Points on a hilly landscape, in no order, each with its height.
A climber steps from a point to the highest of its 2 nearest points, and stops where none of them is higher. Distance is the straight distance between rows; heights are no part of it.
q324: [-13  16  -6  10 -12  20  14  10  25 -18 -19 -17  47   2  10  27  10 -14
  23   0  -3]  height 424
q716: [ 58 -26  -7   3  12  -3 -24  -3   7  22   1  42  -1  25 -37  18 -12  11
 -27  -1  34]  height 523
q451: [ -3  -5 -13  20  -1   4 -12  12  36  20 -17   9  10  -1   7  39   7  -1
   9  -1 -15]  height 330
q112: [  2 -10 -22  -6   6  11 -15 -16  20  20   3  30  13 -12  -1   6  -5 -20
  -4  28  14]  height 331
q198: [-26   0  -1  15 -11 -33   0  26  17  14 -16 -11  -7 -16   9  11  12  14
  16  -5 -24]  height 261
q689: [  0  -5   5  -2 -21 -33  -9   6 -10   9   0  13  -5  -7 -19 -17 -34 -11
 -10  19 -18]  height 792
q495: [ 21   1  -7 -10 -12   7   4  -6  -2 -10   0   6  45  -6 -24   3 -18 -30
   4  16  17]  height 556
q293: [-16  32  -4  23  11 -20  -5   4  22 -13 -27 -20  23  -6  17  15   2  22
  23 -14 -10]  height 496
q99: [ 43  -5   6  27 -11  17   4  -7  14 -22  -9 -14  20  12 -28  16 -12  -9
   2 -25  10]  height 351
q210: [-37  11 -29  14 -33  14   0 -21  13 -13  17   7  -9   7  -9 -25  -8 -29
  24  23  -6]  height 575
q55: [-14  10   5   3 -11   6   1 -12   1 -21  -7 -23  20  15   4   3 -15  -3
  14   7  -8]  height 610
q94: [  3  25 -25  14  -9 -12  10  17   7  -6 -17   5  23 -11 -22  14  -6 -24
  37   2  -3]  height 549
q100: [ -1  15  -6  39 -10   9 -14 -16  29 -12 -13 -16   5  21 -13  15 -19   9
  17 -14 -19]  height 386
q146: [ -6  16  -2   1  16 -32 -32 -30  -3  10  -8   8  -1   1  16  -8 -35  27
 -10   6 -17]  height 305
q230: [ 17 -21   5  -8   4 -28 -11   0  10  29  -8  19  17 -32   2  -8  -9   1
 -35  11   8]  height 367
q272: [ -4  -4  15 -38  32  10  -2  25 -16  -4  20  -8 -29  -1  26  20  23  22
   6 -21   0]  height 683
q826: [ -1 -13  12  -9 -18 -13  21   5 -12  -9   4  -4   2 -31   4 -40   4 -20
 -18   7  14]  height 565
q514: [ 45 -21  -3   2 -19 -18 -27  -1  24  18   1  35  37  -5 -47  12 -27  -6
 -26   7  11]  height 621
q713: [-44 -12  -5   3 -37 -27  -6   4  28  10  -6  -2  35 -15  20  -9   2  -7
  -6  29 -10]  height 671
q48: [ 27 -27  -4  -7  15  14  -2  22 -19  20  17  26 -38  13 -12  16  17  -6
  -4   1  13]  height 540
q618: [-10   8 -18  10   5  14 -30 -48  29  -2   4  12  12   7   7  -6 -19   1
  -4  15   3]  height 633
q968: [ 32 -16  11  -6  -3  38  21   2 -10 -17   3 -10  20   9 -20   6   7 -26
  -3   0  28]  height 482
q396: [ 20  -6  -3 -10 -17  -4   7  14  -8   5  -2   8  31   1 -26  16 -16 -27
   9  15   3]  height 520
q384: [ 22   6   2  28  -2  -3   9  12  -6 -18  -3 -14 -34  13 -18   5  -2   3
  20 -32  -8]  height 29
q13: [ 40 -24   8  24 -19 -14  -9  20  20  14 -14   2  21   6 -30  35 -11   4
  -9 -21  -9]  height 408
q930: [ 22 -23  16  24 -19 -15 -18  -6  32  13 -14  -7  35 -17 -11   6 -17  11
 -31 -14 -10]  height 345
q891: [  6 -36  32 -16  -6  26  14   4   5   3   5 -23  13  -3   3   0  19   0
 -28   1  13]  height 433
q29: [ 13  -6   1 -34  25  17  12  22 -41  -3  21   9 -20   0   5   2  20 -16
  12   7  22]  height 511
q781: [ 29   7 -24   2  23  36 -16 -29 -26  13  24  38 -26  46 -24   8 -13   1
  -4   0  11]  height 112
q964: [-12  23 -23   8  26  31   5  -2   1  -2   4  12 -32  14  28  15  28   4
  22 -14  -3]  height 653
q172: [ 10  -2   5 -11   4  36  20   5  -7 -19  -1 -13  19  11   1  19  10 -21
  13   2  15]  height 463
q846: [ -8 -22  33 -25  10   0   7   0  -7 -14  15 -21 -19 -22  30 -33  22  16
 -31  -9  19]  height 578
q784: [-27  26 -42  19  -8  12 -12 -33   8   2  17  23 -19   9  -6 -20 -10 -12
  25   8 -11]  height 548
q753: [-10  -5  20 -26  18   7 -13 -31 -17   4   4  -4  -1  18  19 -15 -17  17
 -28  26   4]  height 502
q296: [ 19 -19  14  16 -11  -9  -7  -3  28  15 -19 -13  54 -31   4  11   8  14
 -30 -19  -4]  height 313
q868: [ -2 -14  14  -1 -29 -39 -17   6   9  19  -4  20  12 -16 -19 -15 -41  -8
 -34  23 -22]  height 830
q485: [  8  -4   4  -6  -4  26  20  11  12 -12 -13 -16  49  -5   6  27  17 -16
   7  -5  10]  height 444
q213: [  9  -1   1   4   8 -40 -31 -16  14  19 -10  19   8 -21   8 -12 -31  14
 -25   9  -7]  height 332
q338: [ -5  22 -37  10   3  22 -25 -51   4   5  30  40 -18  11 -17 -21 -21 -10
   8   9  -5]  height 516
q815: [ 30 -15  12  14  -5 -33  10  29 -13  -1  -1  -1 -37 -16 -14  -9   4   4
  -2 -32  -2]  height 26
q801: [-12   7   9 -17   4 -41  -6   4 -17   4 -14  -3  11 -11  17  -9 -19  10
  -2  13 -13]  height 588
q663: [-24 -21  10  -3 -22 -19 -11  -5  16  16  -2   2   7 -10  14 -14 -10  -1
 -25  24 -12]  height 639
q522: [-42   2  -9 -13 -20 -22   1   1   7   2  -4  -1  36 -12  25  -7   3 -12
   6  35   0]  height 701
q62: [-20  62 -25  21  24 -12   3  24   6   1 -33   0  -6   6 -12  28  10  17
  44  -9 -12]  height 441
q145: [ 41 -25  -3  -3   4  -2  -9  12 -12  19   3  29 -11  20 -26  25  -5  -4
  -9   3  14]  height 514
q792: [  1 -17   2  15  -1  -9  -5 -24  35   2 -11  -4  29 -36  24 -20   9   7
 -28  -6  18]  height 312
q162: [ 10   3 -21 -16  22  37   2 -14 -34   4  23  27 -17  17  -3  -9   3 -25
   8  24  22]  height 76
q255: [ 16 -16  23   7 -26 -22  -6   5 -12   1   4   6 -20  10 -33 -21 -42  -6
 -31   7 -17]  height 764
q392: [-16  -4 -18   1 -16   4  -1  11  10  15  -1   9   3   4  -9  17  -3 -22
  20  22 -13]  height 623
q665: [-28  11   3 -19   7  33  10 -15 -14 -22   6 -19   5  32  26   8   9  -2
  15  12   3]  height 583
q651: [-12 -28  -2 -13   2  10  -1   5  -8  26  17  16 -30  -8  10 -10  15 -12
 -11  24   5]  height 361
q17: [ -4  -1   0  -4  23  40  -8 -27 -23  10  21   6 -37  36   9   2   4  13
  -6  -4  -4]  height 70
q944: [-41  11 -11 -21  -3  -6   8  -5  -9 -10   1  -6  17   3  35  -4  10  -6
  16  28   5]  height 675
q918: [ 45   0   9   8  12 -18  -2  -4 -24 -18  -2   0 -20   8 -15 -10 -18   9
  -7 -24  14]  height 43
q690: [-20 -16  19 -11  -5  27  16  23   1 -21  17 -28 -29   3  19   5  36   3
  10 -20  -3]  height 17
q132: [-12  13  -2   4   1   2 -32 -47  26 -14  -3  -2  38   8  10  -8 -33  10
  -7  17  -1]  height 670
q261: [-44  10  -6  -5  -1   0  -5 -15 -18  12  12  -1 -32  24  24  -9   0  19
   7   8 -26]  height 530
q440: [-13  -3 -11   9   5  19 -13 -40  18  -4   5   4  -7   5  19 -13  -2   2
  -7  10  10]  height 603
q375: [  4 -13   8  31  -8   8  -9 -19  40  -8 -13 -18  16  -4  11   4  -1   8
 -11 -16  -2]  height 353
q929: [-25  18  19 -13   2 -26   6   1 -11 -28 -11 -35  21  -2  29  -8   1  22
  11  -5  -4]  height 541
q494: [ 51 -29   5  -7   0 -12 -26  -2  11  28   3  38  15  17 -46   9 -24   9
 -43  14  26]  height 558
q88: [-24   9  13 -31  14  19  12   9 -18 -25   7 -26   3  16  28  15  18   8
  19   0   1]  height 571
q870: [  3  10   4  10  14   9   9  10 -10 -19   4 -17 -40  11   5   4  16  12
  21 -30  -7]  height 24
q52: [-19 -18  30 -20  -1 -16   9  -4   5 -14   5 -21   2 -27  41 -34  22  19
 -38  -6  16]  height 567
q309: [ 42  -2  10 -15  -5  -4  20   1 -31 -18   1   0  29  -9 -30 -21 -15 -23
 -13   0  32]  height 479
q709: [ -8  11 -23  18   9  -1   5  36   8  19  -6  15 -41  -1  -3  28  27  -1
  31 -13 -19]  height 600
q667: [  6 -12  16   3   5  17   9  27  -4 -13  14 -19 -45   7   1  13  25   9
  12 -33  -8]  height 21
q850: [ -3   1  12   9 -25  -7  30  11  -4 -29  -7 -32  14 -15  -5 -17   8 -14
  12 -14   0]  height 608
q500: [ 34 -25  23   0  -5 -28   4  24 -17   9   3   7 -27 -14 -13 -10  -1   6
 -27 -18   2]  height 18
q325: [-23   0   6   9   1 -14  -7 -11  -4   1   2 -12 -38   8  20 -15  -2  24
  -1 -10 -22]  height 542
q126: [-31  19  -6   3  -3  26   6 -18  -4 -22   0 -18   0  31  15   5   0   1
  23   6  -7]  height 593
q280: [ 37 -14   3 -11  24  17  -1  -8 -25   3  15  17 -16  10 -18 -16   0  -5
 -17  10  34]  height 153
q529: [-24  11  -8  19  -9   8  24  33  13 -16  -4 -18 -29  -6   3   7  36  -6
  35 -18  -8]  height 440
q143: [-20   5 -18  12   1  23  -1  11  37   8 -15   7  10   5  22  37  22  -9
  16   6  -8]  height 350
q924: [-21  23 -26  10 -16  -1   2  19  12   7 -12   7  18   9 -19  26  -6 -20
  40  19 -17]  height 590
q8: [-20  36   4   9   4 -22  10  18 -18 -13 -17 -29 -15  15 -15   8  -5  20
  36 -13 -21]  height 672
q110: [-41  15 -12  38 -10 -33  -7   6  30   7 -17 -14 -25  -9  10  -7  13  25
  18 -10 -23]  height 243
q28: [ 35  -3 -11   1  26  26 -16 -32 -24   9  22  31 -28  30 -23 -12 -12   2
 -17   7  26]  height 129
q640: [ 13 -22  -4  12   3  40  -4 -11  26   7   3   5  -1  11  -5  18   7 -11
  -8   5  11]  height 388
q686: [ -3   7  17  -1 -15 -14   3  -4 -16 -18  -7 -24  11  11  -6 -12 -26   0
   4   2 -12]  height 630
q971: [ -6  -7 -10   7   7  51   2  -1  28   1  -2   3  -3  16  21  30  24 -14
   6   3   3]  height 368
q301: [ 17  -9  20 -29  16  -5   3  49 -15   4   2 -10  -7   8  -1  48  15  15
  10 -23 -12]  height 681
q459: [-31  -4 -18   2 -28  11   1  -6  12   1   9   4   4   6  -4  -5  -3 -27
  16  29  -7]  height 597
q589: [ -5  18   4  10   7 -10  14  30  17 -14 -21 -22  15 -15  12  24  24  12
  23 -29  -8]  height 467
q41: [ 43 -20  18 -10  -5  14  13 -12   5   9  -5  -8  56 -15 -29 -10  -3   2
 -47   1  29]  height 235
q822: [ -9  12 -24  -7  -2  22  -2  -8  17  -6  -5  11  42  -1   4  17  -2 -30
  20  25  11]  height 616
q46: [ -8   7  -3 -28  14   8  18   9 -36 -17  11  -3 -11  -5  16 -10  15 -17
  23   9  14]  height 532
q217: [ 11 -20  -9   2  16  13  -9  12 -13  30  18  26 -53  12   0  16  19   4
  -2  -5  -6]  height 560
q377: [ -6  -9  -9  13  11   3  -7   7  -6  24  14  14 -60   6  10   8  17  14
   6 -15 -20]  height 572
q893: [-12 -10  25  -9 -36 -26  -2   0   4   2 -11  -7  58 -23  -1 -26 -29  -3
 -46  19 -13]  height 456
q262: [  3  53 -30  21  28  -1  -2  13   4   1 -23  13 -10  18  -6  35   2  12
  36 -16 -13]  height 425
q371: [ 39  -1  -6   5  26  -6  -6 -27   4  -5  -2  15   3 -22  -1 -24  -8   0
 -19  -5  37]  height 264
q538: [ 44  -4   5  24   1 -22   3  13 -12 -13  -4   0 -30   7 -23   2  -8   8
   5 -35   2]  height 34
q486: [ 14  -3  30 -13 -23 -15   4   0 -21 -13  -6 -12  30   6 -22 -13 -41  -8
 -23  11  -8]  height 602
q880: [ 36 -22  19 -13  11  18  12  -5 -16   0  11   1  -3   1 -23 -29  -1  -7
 -32  12  37]  height 172
q591: [ 24 -20  22 -35  32   2  -4  38 -13   5  16  -1 -24  -5   8  31  24  22
  -7 -27   8]  height 698
q185: [ -7  21 -20  -8  13  17  17   9 -18 -17   0   4  -6   1  11   4  16 -21
  34   4  12]  height 553
q150: [-16  21   2  11 -22 -18  28  22  -9 -26 -13 -30   7  -7 -16  -9   3 -11
  35  -9  -5]  height 631
q845: [ 22   4   2  36  -7   6  -4 -12  31 -18 -17 -18  21   1  -7  12 -10   4
   5 -25  -3]  height 370
q921: [-24  42 -27   1  28 -12 -10  -8  -9  12 -12  13  -7  12  18  16  -2  21
  28   1 -17]  height 272
q679: [-39   8   8 -13   3 -24   9  31   5 -12   2 -23 -20 -17  31   2  33  23
  20 -18  -7]  height 401
q414: [ 15   4 -23   0  40  13 -13 -26  -2  13   5  31 -24  -9  19  -6   9   3
  -6   0  23]  height 208
q630: [ -1   1  29 -10  -7 -18   9  14 -29 -16  -3 -27 -14  11  -2  -4 -14   9
   4  -8 -19]  height 648
q322: [-30  35 -31   3   4  28  11 -15 -28  -2  17  10 -26  31   1  -6   2 -10
  36   4 -14]  height 618
q258: [ -3  -6   0  18   3 -32  -4  35  17  24 -15   0 -20 -16   3  28  16  17
  13 -17 -23]  height 280
q808: [ 14 -19  -9 -15  -4   9 -17 -13  19  24   8  29  29  -9 -25   1 -15 -20
 -19  36  19]  height 366
q959: [ 15  -7  14  -6 -15 -31 -30 -11  16  11  -2  25  31 -19 -26 -22 -49   0
 -47  23  -6]  height 778
q368: [ 35 -22   1 -23   6 -20   3  29 -11  29  -7  21  28 -16 -10  28   8  -5
 -14   2  12]  height 439
q683: [-11   3  -1   7  -5   1  24  34  16 -13  -9 -20  -4 -18   9  15  34  -2
  25 -24  -4]  height 452
q584: [ 14   1 -22  18   0  -1 -10 -10   5   5   6  20 -21   1 -15  -1 -10 -13
  10  -1   1]  height 492
q488: [  3 -31  48 -37 -17  -3  22  24 -15   6   4 -26  26 -22   0 -10  14  10
 -50  -6  -2]  height 465
q295: [  7 -20  15 -17 -21  -8  11  18  -6  11  -5  -7  36 -13  -8   8  -2 -17
 -14  12  -3]  height 528
q231: [  3  49 -30  35  22   2 -15 -15  18  -6 -18   8  -7  20  -9  21 -15  18
  31 -21 -16]  height 405
q157: [ 19 -20  40 -46  16   6   4  17 -22   4   2 -18  25   6   3  26   4  15
 -22  -1   7]  height 527
q759: [ 33 -16  22  -7   5  -8   4  -5   5   9 -13 -12  47 -26  -1   1   4  15
 -41 -17  14]  height 278
q151: [ 18 -11   3   0  -4   3  27  37  -2  -8   1  -9  -3 -27  -1   8  33 -16
  15 -27   9]  height 432
q597: [ 12   3   6  22  -3 -34   2   5  13  -5 -21 -14  12 -28   6  -6  -3  12
   2 -26  -7]  height 346
q607: [-47  23  -5  -5   7 -23  10  40   0   0  -2 -18 -38 -12  15   8  35  24
  33 -16 -16]  height 413
q235: [-17  35 -14  17  -4 -13  14  10 -16 -16 -10 -14 -17   9 -19  -5  -7  -1
  42  -3 -13]  height 656
q421: [-21   7 -12  14   6  -8   0  19  -1  20   2   6 -53   5   5  12  20  15
  23 -14 -27]  height 584
q263: [ 22 -34  48 -28  -4  18  23  11 -12   2   8 -25  13 -12 -12 -22  15   8
 -51  -1  20]  height 449
q363: [-10 -27   5  -8 -12  12   9  17 -12  10  15   0 -31  -1   3  -7  16 -16
   1  11  -3]  height 374
q480: [-44  37 -20  23   0  -5  22  32  11  -7 -11 -12 -38  -6  -2   3  40   8
  44 -14  -8]  height 429
q657: [-13  19  10 -19  13  -6  13  10 -14 -24  -7 -25  11   0  22   8   8  10
  21  -7   0]  height 559
q840: [ 33 -18  -8  -8  -7  18 -12 -15  14   8  20  32  16  -1 -48 -17 -19 -24
 -22  31  32]  height 407
q610: [-12 -18 -18   8 -10  -8  -1  -1   8  17  10  22 -29 -26  10 -27  11 -22
  -3  15   6]  height 342
q24: [  0  -5   1  11 -24 -11  18   2  -3 -17   0 -10  -4 -19  -6 -28  -3 -21
   5  -4   5]  height 589
q844: [  7 -12  20   0  -1 -19   7  11   6  -4 -10 -19  12 -29  16  -2  15  11
 -11 -26  -1]  height 369
q60: [ 12 -34  15 -15  -9   0  19  38 -21   6  20   3 -31 -24  -5 -15  28 -20
  -8  -5  12]  height 392
q115: [  1  35 -22  46   1   3 -22 -26  25 -11  -9  -1 -10  24 -22   9 -26  17
  25 -22 -23]  height 395
q559: [-17  37 -34  23  20  20   7   5  13  -1  -7  16 -33   7  16  12  27  -1
  34 -17  -7]  height 638
q760: [ 23 -23   9 -17   6 -33  -2  19  -2  33 -11  16  26 -35   5  10   6   2
 -26   0   4]  height 400
q448: [-15 -10  10  -6  20  36  -3 -20  19 -12   3 -15  -6  13  41  10  26  16
 -11  -3  13]  height 566
q38: [ -3 -16  20 -18  -1  -3   7  36  -9   9  -1 -16  -8   8   1  34  11   7
  10  -9 -20]  height 668
q300: [-32  34 -15  -4  22 -38  -8  13 -11  20 -15   4 -16  -5  17  13   4  27
  26   1 -23]  height 255
q171: [-10  -9   3  -7  -5  11   6  27   1  12  -5  -6   3  14   1  40  11  -9
  18   9 -18]  height 652
q64: [ -6  11 -18  -9  33  48  -8 -37 -19  12  19  22 -21  32  17   5   5   4
  -1   5   6]  height 79
q44: [ 16  10  -5  13  33  27  -8 -32 -17  -5  12   6 -40  25   9  -2  -1  20
   0 -23   0]  height 62
q558: [-27  42 -16  16   3 -16   8  20  11 -10 -31 -15  21  -2   0  16   7   7
  40   1  -8]  height 468
q248: [ 35  -4 -22   7  35  13  -8 -22   9   6   2  31 -10 -17   3  -7   8  -7
  -9  -2  39]  height 233
q982: [-11 -28  33 -17 -28 -11  14  11   4   6  -4 -24  37 -26  14 -15  14   6
 -43  -1  -5]  height 480
q227: [ 11  15 -31  -4  27  49  -5 -26 -33  13  27  37 -25  36  -7   4   1 -11
   8   5  11]  height 95
q956: [-21 -12 -25  25 -11  15  -9 -20  23  14  14  18 -38  -5   9 -17  12 -12
   3   7  -4]  height 324
q73: [ 15 -31  15  -6   3  32  -2 -12  17  13   2  -4  14  10  -9   9   4  -4
 -25  16  18]  height 411
q6: [-31  24  -7  -4  28  35   2  -4  -7  -1  17  -3 -45  29  35  15  30  29
  15 -28 -20]  height 667
q528: [ 29   7  -2  24  -9 -34  -2  -3   8 -13 -14  -2  17 -27 -18 -16 -23  -3
   0 -22   2]  height 318
q556: [ 25 -14   6  13  16   3  -4 -31  24  -1  -7  -1  13 -27   7 -24   2   7
 -32 -10  32]  height 290
q180: [-20  25 -16   0  17 -21 -23 -27  -8  15  -3  14  -8   9  17   0 -23  23
   6   8 -21]  height 289
q911: [  7   9  -5   0  -9   1 -31 -32  29 -12   1   8  55  -5 -17   0 -35  -9
  -2  19   2]  height 732
q435: [-60  45 -29   0  -6   9  17  -3 -19 -11   5  -5 -14  28   9  -5  15  -1
  44  14 -11]  height 637
q647: [-32  12   2  14 -31   7  20  18  17 -20 -15 -34  33  10  -2  16  10  -9
  29   3 -12]  height 406
q561: [ 12  -9  36 -21   2 -10  14   6 -29 -19   3 -21  -5  -4   1 -22  -9   5
 -19  -5   6]  height 629
q436: [  3   0  20 -14  17   5   5 -11 -30 -21  12 -16 -29   3  15 -28   1   8
  -7  -8  11]  height 609
q973: [-27  -4  16 -18  -8 -39  -9   1  -7  12  -9   2  11 -14  25 -18 -19   7
 -24  25 -15]  height 613
q654: [ -8 -23  16 -17 -27 -12  15  20   0  13  -8 -17  50 -25   7   4  12  -6
 -21   4 -10]  height 501
q941: [ -8 -12  27  -9 -25 -10   3 -18  10  -7  -5 -10  39 -18   6 -41 -17   0
 -53  18  11]  height 457
q9: [  2   0  -7 -22   3  16   6 -13 -28  -5  13  11   2   6  -7 -20 -12 -30
   2  33  20]  height 57
q385: [-26  15   2 -26  32  30   0  20 -16  -9  27 -10 -48  18  32  17  32  26
  17 -30 -10]  height 673
q383: [ 34  -3  -1  -8   1  15  19  -7 -15 -19   3   3  28  -8 -20 -12  -4 -30
   1   2  35]  height 512
q879: [ -1   3  -8  -3   1   9 -13 -14  23   2 -11   4  58  -4   6  20 -11 -10
   0  16   7]  height 663
q718: [-26  -1   9   8 -14 -17  -4 -12 -13   0  11  -3 -48   5  12 -38 -11   9
 -12   3 -21]  height 552
q304: [-23  23 -24  30  -1  15   1  -4   0  14   5   6 -46  26  -9   8   6  11
  27 -16 -31]  height 570
q765: [ 12 -10 -12  25  -1 -20  -8  28  28  26 -18  12  -6 -13  -5  34   8   6
   9 -14 -17]  height 302
q590: [ -5  12  22   0  -9 -22  12  28 -23 -12  -9 -33 -12  15 -15  11  -8  14
  21 -14 -26]  height 660
q785: [-51  28 -23  -8  -4  -4  13 -10 -16 -16   6  -6 -11  11  29 -17  16  -1
  29  16   0]  height 654
q36: [  4  13 -16   5  -2  -4 -13 -21 -15   2   9  15 -20  14 -18 -10 -29  -5
  10   8 -10]  height 515
q279: [-16 -20  28  -6 -31   4  27  16   1 -23   3 -38  10 -12  10 -15  22  -4
  -6 -12   0]  height 591
q544: [ -5 -13  28 -15   2   3  -6 -29   4  -2  -1  -9  14  -2  10 -33 -18   9
 -45  23  16]  height 478
q184: [ 34  -7  -1  10  -7 -12   5  31   8   9 -18   4  32  -4 -20  41   2  -5
   7 -19  -4]  height 442
q364: [-35  26   5  11  -1 -34  -7  -2   8 -16 -22 -28  27  -2  26  -4  -4  26
  15   0 -10]  height 521
q357: [ 45 -20  16  -1   7  19   8 -16   9   4   5   3  19  -6 -33 -26  -5  -3
 -41   7  42]  height 195
q401: [-27  25 -36  19  -5  42   9 -15 -20   7  27  20 -40  34  -8  -8   9 -17
  32  -2 -16]  height 604
q211: [-33   6  -8   1  -9   3 -12 -41   1  -9  11   1 -10  13  19 -33 -14   4
  -9  20  -2]  height 581
q264: [ 30  -9  30 -27  -3 -19   7   8 -28  -1  -7  -4  34  -1 -17  -3 -26   1
 -29   7   5]  height 573
q764: [-15 -19 -19  -1 -15  -7 -11 -11  21  23  10  29  -5 -24   3 -21  -2 -25
 -10  32   7]  height 323
q316: [ -3  -8   5  -1  15  24   4 -20  11 -13   1 -12   1   1  25  -2  15   1
  -6  -1  18]  height 579
q260: [-33   4   7 -26  13   5 -11 -30 -29   7  13  -1 -20  27  31 -12 -10  22
 -12  19 -12]  height 518
q218: [ 28  15   1   7  27   2  -5 -20 -26 -17   4  -1 -31  17  -1  -6 -12  15
   6 -24   7]  height 54
q271: [ 32 -14   0 -10  -1  -2  14  32 -10   8  -5   9  18  -4 -14  31  11 -16
   5  -6   7]  height 477
q770: [-17  24 -31  -4   6  20  13   5   4  -8  -6  10  17   1  13  15  11 -27
  35  18   7]  height 580
q730: [-14  11  -7 -16  -6  18   8 -20 -22 -19  10  -4   9  14  -1 -19 -13 -25
  14  28  11]  height 46
q776: [ 26   0 -11  -6  -2  25 -20 -34   4  -7  27  30   1  13 -46 -26 -30 -20
 -13  28  26]  height 446
q898: [ 24  -6   1   6 -23 -25 -35  -8  30   8  -1  22  49 -16 -37   1 -39  -6
 -20   9  -8]  height 697
q549: [ 34 -19   9 -10  -1   0  24  36 -27  -9  12   0 -15 -19 -15  -5  23 -20
   4 -19  21]  height 410
q855: [  6   0  11   4 -23 -39  -2   2   5   4 -16  -2  48 -35  -4 -19 -21  -1
 -26  -2 -11]  height 498
q391: [  2  34 -30  -1  10 -22 -17 -22 -32  14  12  33 -24  17 -16  -9 -34   4
  16   5 -17]  height 494
q318: [  7  11  16 -12  -7 -53   0  14 -19   2 -19  -5  34 -26   2  -9 -24   5
  -9  -1 -13]  height 547
q455: [-17  -9  -4  27  -8  -8 -19 -22  48   0 -14  -8  26 -17  29  -1   5  13
 -10  -2   0]  height 334
q945: [-21 -16  20 -12   0 -18   4  17   6  -2   2 -19 -15 -20  30  -3  23  18
  -6 -13  -8]  height 387
q995: [ 25 -10  36 -36  18  -9  -1   2 -24   3  -6 -13  31   2   3   9 -13  16
 -28   5   8]  height 545
q884: [-25  -5   0   0 -13  -5  -5 -27  -8  -3  13   5 -29   1  12 -44 -14  -4
 -19  21  -4]  height 564
q664: [-20  32 -39  28   6  19   7  22  21  16  -9  23 -36  11  -2  27  27  -7
  35  -8 -18]  height 620
q159: [ 11  10 -22   7 -11  22 -32 -47  17 -12  33  33 -11   7 -40 -28 -29 -18
  -1  15   4]  height 481
q669: [ 43 -33  20  16 -25  -6  -5  11  19  16 -10  -5  37  -1 -33  21 -11   4
 -33 -19  -4]  height 381
q532: [ 12  -8  25   1 -16 -12 -16  -9 -12   1   0  -6  -9  29 -24  -1 -44  10
 -21   7 -24]  height 749
q674: [ 15 -22  27 -13  15  21  12  -3 -11 -15  14 -19 -23  -8  10 -24  22   5
 -21 -13  25]  height 592
q908: [-38 -12 -30  11  -8  20 -13 -22  28  23  13  22 -19   5  20  -1  13  -7
   2  22  -9]  height 310

Where does a climber stop that starts at each point below?
q549 -> q8
q716 -> q868
q110 -> q911
q9 -> q271
q995 -> q8
q480 -> q8
q664 -> q591
q145 -> q591
q500 -> q271

Call two points neighbours if one is among the 2 nearest of the other. Go from one point of each pair to the other, from neighbour to neighbour, staying as high as possible. Name the lowest point that can't be avoided.
q868, q591 -> q145
q495, q295 -> q396
q522, q591 -> q304

Two climbers start at each pair of points below. Name the first point that both come to, or write never.
q893, q296 -> never
q143, q126 -> never
q651, q945 -> q683
q815, q765 -> never
q844, q846 -> q630
